A landscape with many valleys, sampled at points; each row gives a point and its height.
A ball rolls from a point to whichever of its 2 nearest points has the largest drop for the distance, and stops where none of them is lower. Distance is the straight distance between rows; heights are no part of it.
z199: [158 132  97 127  93 133  90 162 193 135 119 132 154  99 135 151 141 115
 149  90 100 133 135 188 117 133  61 154]  (h 808)
z223: [159 137 127  92 145 152  79 144 115 102 159 138 115  68  84 139 125 157
 136 102 108  94 148  84 123 122  82 106]  (h 780)
z567: [151 129 130  94 104  95 132 185 141 180 157 125 112 149 110 105 169 151
 168 110  66  99 171 154 142  99  95 137]  (h 784)
z872: [145 131 132 125 191 177  66 160 127 108 150 114  98  66 139 102  87 155
 142  82 177 127 167  88 103 150  83 145]  (h 738)
z490: [169 173 137 119 104 154 120 108 132 135 147 105  65 126 167 102 110 163
 141 179 165 120 157 105  98 130 110 168]  (h 613)
z474: [106 115 152 109 178 131 119  95  70 102 116 138 106 131 124 106  97 116
 147 145 160 125 161  72 103 131 141 106]  (h 253)
z679: [107 105  99 169   9 112 152 178 185  94 139 126 124 165  59 159 125 177
  87 111 120 120  78 133 160 131 176 101]  (h 452)
z66: [ 94  95 120 133 124 123 129 203 147 132 100 139 155 127 106 150 180  59
 129  73  81 106 117 160 131 123 154 115]  (h 177)
z711: [150 136 137 133  83 158 102 192 168 114 169 107 119 104 106 154 152 146
 125 104  78  90 109 159 126 114 158 137]  (h 365)
z356: [152 136 155 102 139 147 109 140 115 155 135 128  46 128 136 101 124 179
 151 160 135  92 180  49 133 149  95 146]  (h 670)
z27: [118  98 129 118 147 135 125 111 104  72 105  94 133 131 133 131  85 103
 119  95 193 123  84 141  90 131 159 122]  (h 430)
z870: [108 114 162 152 139 118 107 140 115 170 162 133 131  99 116 124 122 135
 112 162 121 138 143 148 176 127 138 118]  (h 674)
z204: [152 122 100 103 106 126 114 147 155 125  91 128 144 126 132 139 161  99
 161  75  82 113 140 147 100 128  86 141]  (h 831)
z668: [140 115 160 127 104 146 156  95 122  92 149 109  80 147 107 143 122 133
 102 196 168 108  99 112 116 108 197 136]  (h 772)
z924: [152 166  83  98 156 164 113 104 120  86 101 130 164 103 152 128 135 124
 146 103 120 154 147 150 123 134  91 148]  (h 634)
z39: [127 159 113  85 160 116 143  92  94 140 107 127 105 160 151  94 142 150
 149 170 133 128 194  91 116 123 137 163]  (h 718)
z357: [124 138 129 156  83 121 160  74 124  99 143 138 135 150 128 136  79 183
  90 162 199 155  59 140 144 134 176 105]  (h 108)
z556: [147 115 130 106  91 105 143 155 159 178 117 104 104 177 119 124 170 109
 174 111  67  75 161 163  96  90 109 164]  (h 737)
z318: [145 169  98 145 151 107  99 148 162 209 150 141 173 105 150  99 120 127
 140 126  92 187 165 178 162 135  28 148]  (h 758)
z178: [114 124 168 133 174 120 106 113  95 167 109 162 105 109 103 107 127  54
 156 148 115 125 185  93 112 123 114  79]  (h 376)
z292: [150 125 134 110  94 107 149  91 128 120 147 142  85 145 126 139 131 140
 143 188 130  85 119  96 132 107 156 105]  (h 740)
z127: [ 87  62 152 156 119  58 132 167 147 112  69 125 100 145 125 139 138  97
 132  87 165  78 104 138  68 140 149 106]  (h 599)
z883: [119 117 154 143 142 154 142 154 124 130 148  79 115 109 146 110 135 136
 106 123 153 142 145 168 124 111 159 184]  (h 531)
z444: [ 97  75 131 136 120  71 153 117 127  90  83 157 103 192 137 146 112 144
 129  86 141  87  70  73 121 168 160  80]  (h 595)
z410: [188 141 128 114 180 194  54 168 131 107 145 132 125  44 108 130 115 120
 126  77 118 108 156  75 100 133  64 137]  (h 760)
z192: [137 145 125 108  90 131 156  76 114  81 146 100  99 139 136 116 121 167
 107 184 152 128 113 154 102 119 150 148]  (h 802)
z718: [132 133 177 129 167 129 108 109  74 133 167 124 131 109 123 119  68 111
  92 180 168 150 138 118 144 133 169 115]  (h 346)
z706: [138 178  80  94  82 123 165  50 133 110 104 142 169 115 141 136 125 125
 143 121 116 187 105 162 105 122  67 106]  (h 736)
z915: [110  98  96 143  36 132 175 127 182  74 123 124 121 175  83 159 139 152
 103 101 130 116  54 143 111 117 165 107]  (h 396)
z315: [116 111 113 126 132 133 130 154 144 145  73 149 189 165 118 153 185  36
 148  71  49 124 119 145 136 138 142 116]  (h 287)
z271: [ 95  88 133 146 110 118 157  94 117  73 103 103 112 165 146 113  98 143
 119 118 206 130  70 144 101 135 131 134]  (h 493)
z903: [140 150 163 137 176 148  92 141 101 171 159 139 122 100 106 123 146  86
 141 154  69 104 171  70 129 130 109  84]  (h 288)
z10: [169 131 152 102  97 129 104 135 137 152 169 131  64 103 121 135 130 173
 135 166 116  76 138  77 128 124 121 102]  (h 706)
z632: [ 99 128  91  88 129 102 196  58  85  94  99 140 133 170 124 131 143 120
 147 114 104 155 109 102 117 115 127  79]  (h 862)
z207: [ 89  78 139 160  98 103 195 122 139 119 141 115 115 189  85 148 146 122
  74 184 189 163  72 129 167 121 174 123]  (h 347)
z296: [ 98  65 144 140 131  91 139 101 109  68  89 125 113 187 140 115  97 141
 129  96 214 104  49  88  99 174 141  86]  (h 549)
z388: [120 102 147 140 120 120 123 182 142 121 149 114 131 107  85 142 158  95
 114 116  96  99 101 168 121 101 161 107]  (h 285)
z637: [147 190 118  92 111 155 147  82 116 158 135 122  89 155 172 106 136 163
 135 199 124 125 167 113  97 119 125 177]  (h 663)
z328: [143 171  89 128 121 137 132  66 134 141  94 163 193 101 147 140 114  80
 146 117 128 189 113 159 117 136  41 112]  (h 703)
z154: [164 134 112  93 130 137  81 180 146 125 141 152 127  82  79 139 157 139
 155  78  58  84 153 113 122 112  69 129]  (h 801)
z868: [106 158  91 102 164 121 159 129  98 104 135 156 176 154 118 139 129 176
 131 100  81 150 133 108 182 140 176 122]  (h 794)
z441: [118 118 108 124  56 129 157 101 148  58 121 125 126 151 114 156 109 196
 122 111 146 123  66 135 133 124 153 112]  (h 325)
z515: [132 160 124 105  95 116 142  69 101  96 122 121 117 120 139 105  97 130
 133 166 158 135 121 141  95 107 111 107]  (h 812)
z783: [139 159 128 126 163 111 119 125 114 161 149 126 132 125 173  88 125 160
 120 162 121 163 178 122 145 125  84 151]  (h 382)
z913: [152 135 128 126 170 159  86 156 142 140 127 131  65  99 170 107 102 153
 151 122 153 118 179  83 133 141  78 162]  (h 710)
z232: [161 129 154 150 127 192  67 201 160 136 161 106 105  94 145 135 125 167
 132 100 114  82 127 135 130 126 139 160]  (h 427)
z876: [138 142 120 141 119  92 122 127 130 169 145 143 179  71 128 116 111 124
 121 127 102 188 144 191 157 117  73 114]  (h 729)
z799: [138 172  73 111 162 157 135  83 120 144  95 154 180 112 135 126 128 102
 128 111 111 169 149 110 126 135  49 141]  (h 671)
z47: [ 99  90 170 131 147 149 142 150 125 125 118  64  82 162 124 102 153 128
  95 143 179 105 142 125 126 121 166 196]  (h 580)
z533: [125 154 153 159 114 103 138  99 105 124 181 145 156 123 118 133  89 180
  82 186 172 168  88 121 185 149 181 101]  (h 193)
z751: [153 140 159 135 130 171 113 136 129 127 115  95  71 122 166 132 113 137
 130 144 153  94 139 112  91 124 162 163]  (h 558)
z458: [142 138 127  79 142 128 108 161 118 151 161 132 129 106  79 124 171 119
 155 110  47 114 180 121 146 108  68 120]  (h 820)
z740: [134 165  92 100 114  97 162  57 108 143 109 143 134 123 140 100 121 120
 141 166 111 163 142 143 120 122  81 115]  (h 775)
z336: [ 94 134 135 125 131  90 177  77 103 157 153 135 153 150 123 114 156 111
 106 186 118 165 154 134 145  89 171 132]  (h 378)
z842: [110 102 144 105 172 128 118 111 100  77 101 107  98 110 136  99  88 119
 147 114 194 117 150 120  92 129 130 139]  (h 354)
z132: [103 132 133 158 141 110 150 112 118 130 133 128 143 130 181 106  92 175
  99 147 180 184 122 148 154 129 154 143]  (h 37)
z520: [109 138 146 134 209 144 114 104  74 135 102 147 118 107 116  94  86  86
 151 138 157 151 186  91 115 148  84 102]  (h 356)
z156: [166 159 115 140 115 135  84 154 168 178 159 132 155  92 128 128 134 129
 149 109  79 149 156 175 143 118  22 153]  (h 785)
z122: [110  86 180 163 147 125 105 168 121 154 151 108 103 104 119 112 123 109
  93 158 163 120 124 134 158 126 180 129]  (h 649)
z435: [104  93 110 153 132 101 140 146 138 151  51 170 172 162 140 172 163  47
 136  57  91 107  97 109 107 162 138  90]  (h 373)
z117: [109 116 116 135  58 119 171  62 127  48 152 107 116 176 105 142 117 183
 111 160 187 138  59 117 115 112 164 101]  (h 228)
z87: [172 150 124 156 183 182  62 139 130 119  88 151 159  81 131 161 113  80
 121 102 120 110 127  88 106 150  98 127]  (h 284)
z659: [135 148  83 100  86 142 143 158 160  94 105 134 188 168 107 178 178 110
 146  63  47 104  93 141 150 135 159 128]  (h 852)
z391: [123 162 106  91 163 127 153  92  84 124 139 127 122 155 140 118 142 169
 125 129  98 120 161  88 160 119 154 148]  (h 761)
z680: [118 147  76  89 108  87 198  55  95 143 101 157 158 156 123 126 156  87
 162 125  90 166 128 132 121 124  83  79]  (h 821)
z284: [133 100 146 113  83 112 146 131 147 135 117 115  91 129 110 124 164 109
 154 137 113  73 138 149  86  98 121 126]  (h 681)
z760: [122 150 160 154 191 129 108 118  93 150 155 127 162 101 155 103  47 117
 100 140 193 192 135 152 140 139 151 125]  (h 276)
z696: [115 125 135 151 134  78 108 148 122 176 159 159 182 100 101 139 128 118
 127 142  69 149 147 158 193 128 100  84]  (h 704)
z745: [171 130 168 173 130 176  65 193 169 147 129 107 114  94 156 157 127 117
 120 123 128  87  97 140  94 134 154 146]  (h 469)
z995: [124 157  73 126 107 148 147 166 146 129 120 141 214 180 125 172 162 132
 132  67  51 139  94 140 196 170 173 145]  (h 834)
z643: [111  70 155 140 108  90 136 123 136 118 100 127  95 125 111 139 145  91
 132 130 136  93 120 127  81 111 149  98]  (h 640)
z685: [ 78  69 147 172  89  84 166 129 137 132 120 138 100 177 102 149 133 111
  95 167 176 106  57 125 161 146 178  95]  (h 401)
z98: [148 132 165 160 129 167  98 165 149 167 125 121  92 126 148 135 135 101
 136 164 129  85 123 105 107 134 174 137]  (h 512)
z340: [ 87 102 130 151  95  99 180 103 137 146 168 113 141 165  93 138 163 111
  90 198 157 158 122 152 168 106 169 129]  (h 280)
z118: [125 156 121 172 178 109 117 112 119 191 156 143 156 102 196 103  99 138
 117 167 158 201 156 134 150 147  96 150]  (h 286)
z13: [100 118 143 142 126  96 159 100 113 138 156 137 125 153 135 107 124 178
  88 177 168 160 123 117 175 145 176 143]  (h 165)
z73: [ 98  94 144 144 147 135 139 153 122 100 119  90 108 152 112 118 125 129
  97 139 171 104  94 119 140 136 200 131]  (h 618)
z772: [138 138 114 164 169 142 116 114 135 151 112 135 159 114 186 119  80 128
 119 121 156 186 126 154 144 142 132 143]  (h 175)
z312: [137 143 119 106 149 173 116 138 136  93 125  93 150  96 151 127 127 119
 141  99 118 141 148 166 104 101 143 176]  (h 588)
z822: [150 155 153 137 164 187  72 152 130 171 136 154 138  92 118 143 129  87
 125 124  74 113 152  86 109 137  81 126]  (h 198)
z785: [148 119  86  78 108 121 140 150 151 107 112 149 151 131  86 165 169 106
 163  64  60  82 131 141 135 109 115 119]  (h 856)
z793: [122 140 115 124 151 124 109 152 146 158 174 104 108 105 162  92 145 189
 124 129 132 159 174 160 146 124 104 183]  (h 460)
z548: [104 133 106 148 142 156 146 163 123 126 115 153 205 147 149 153 143 122
 114  76  85 154  99 146 183 157 177 135]  (h 819)
z704: [ 93  65 140 152 135  98 130 151 148 108  70 104 116 142 151 123 115 124
 141  92 201 121 102 164  91 138 130 148]  (h 553)

For each start below, name the point where the ball stops.
z995 -> z66
z154 -> z356
z444 -> z474
z490 -> z66
z204 -> z883
z706 -> z883
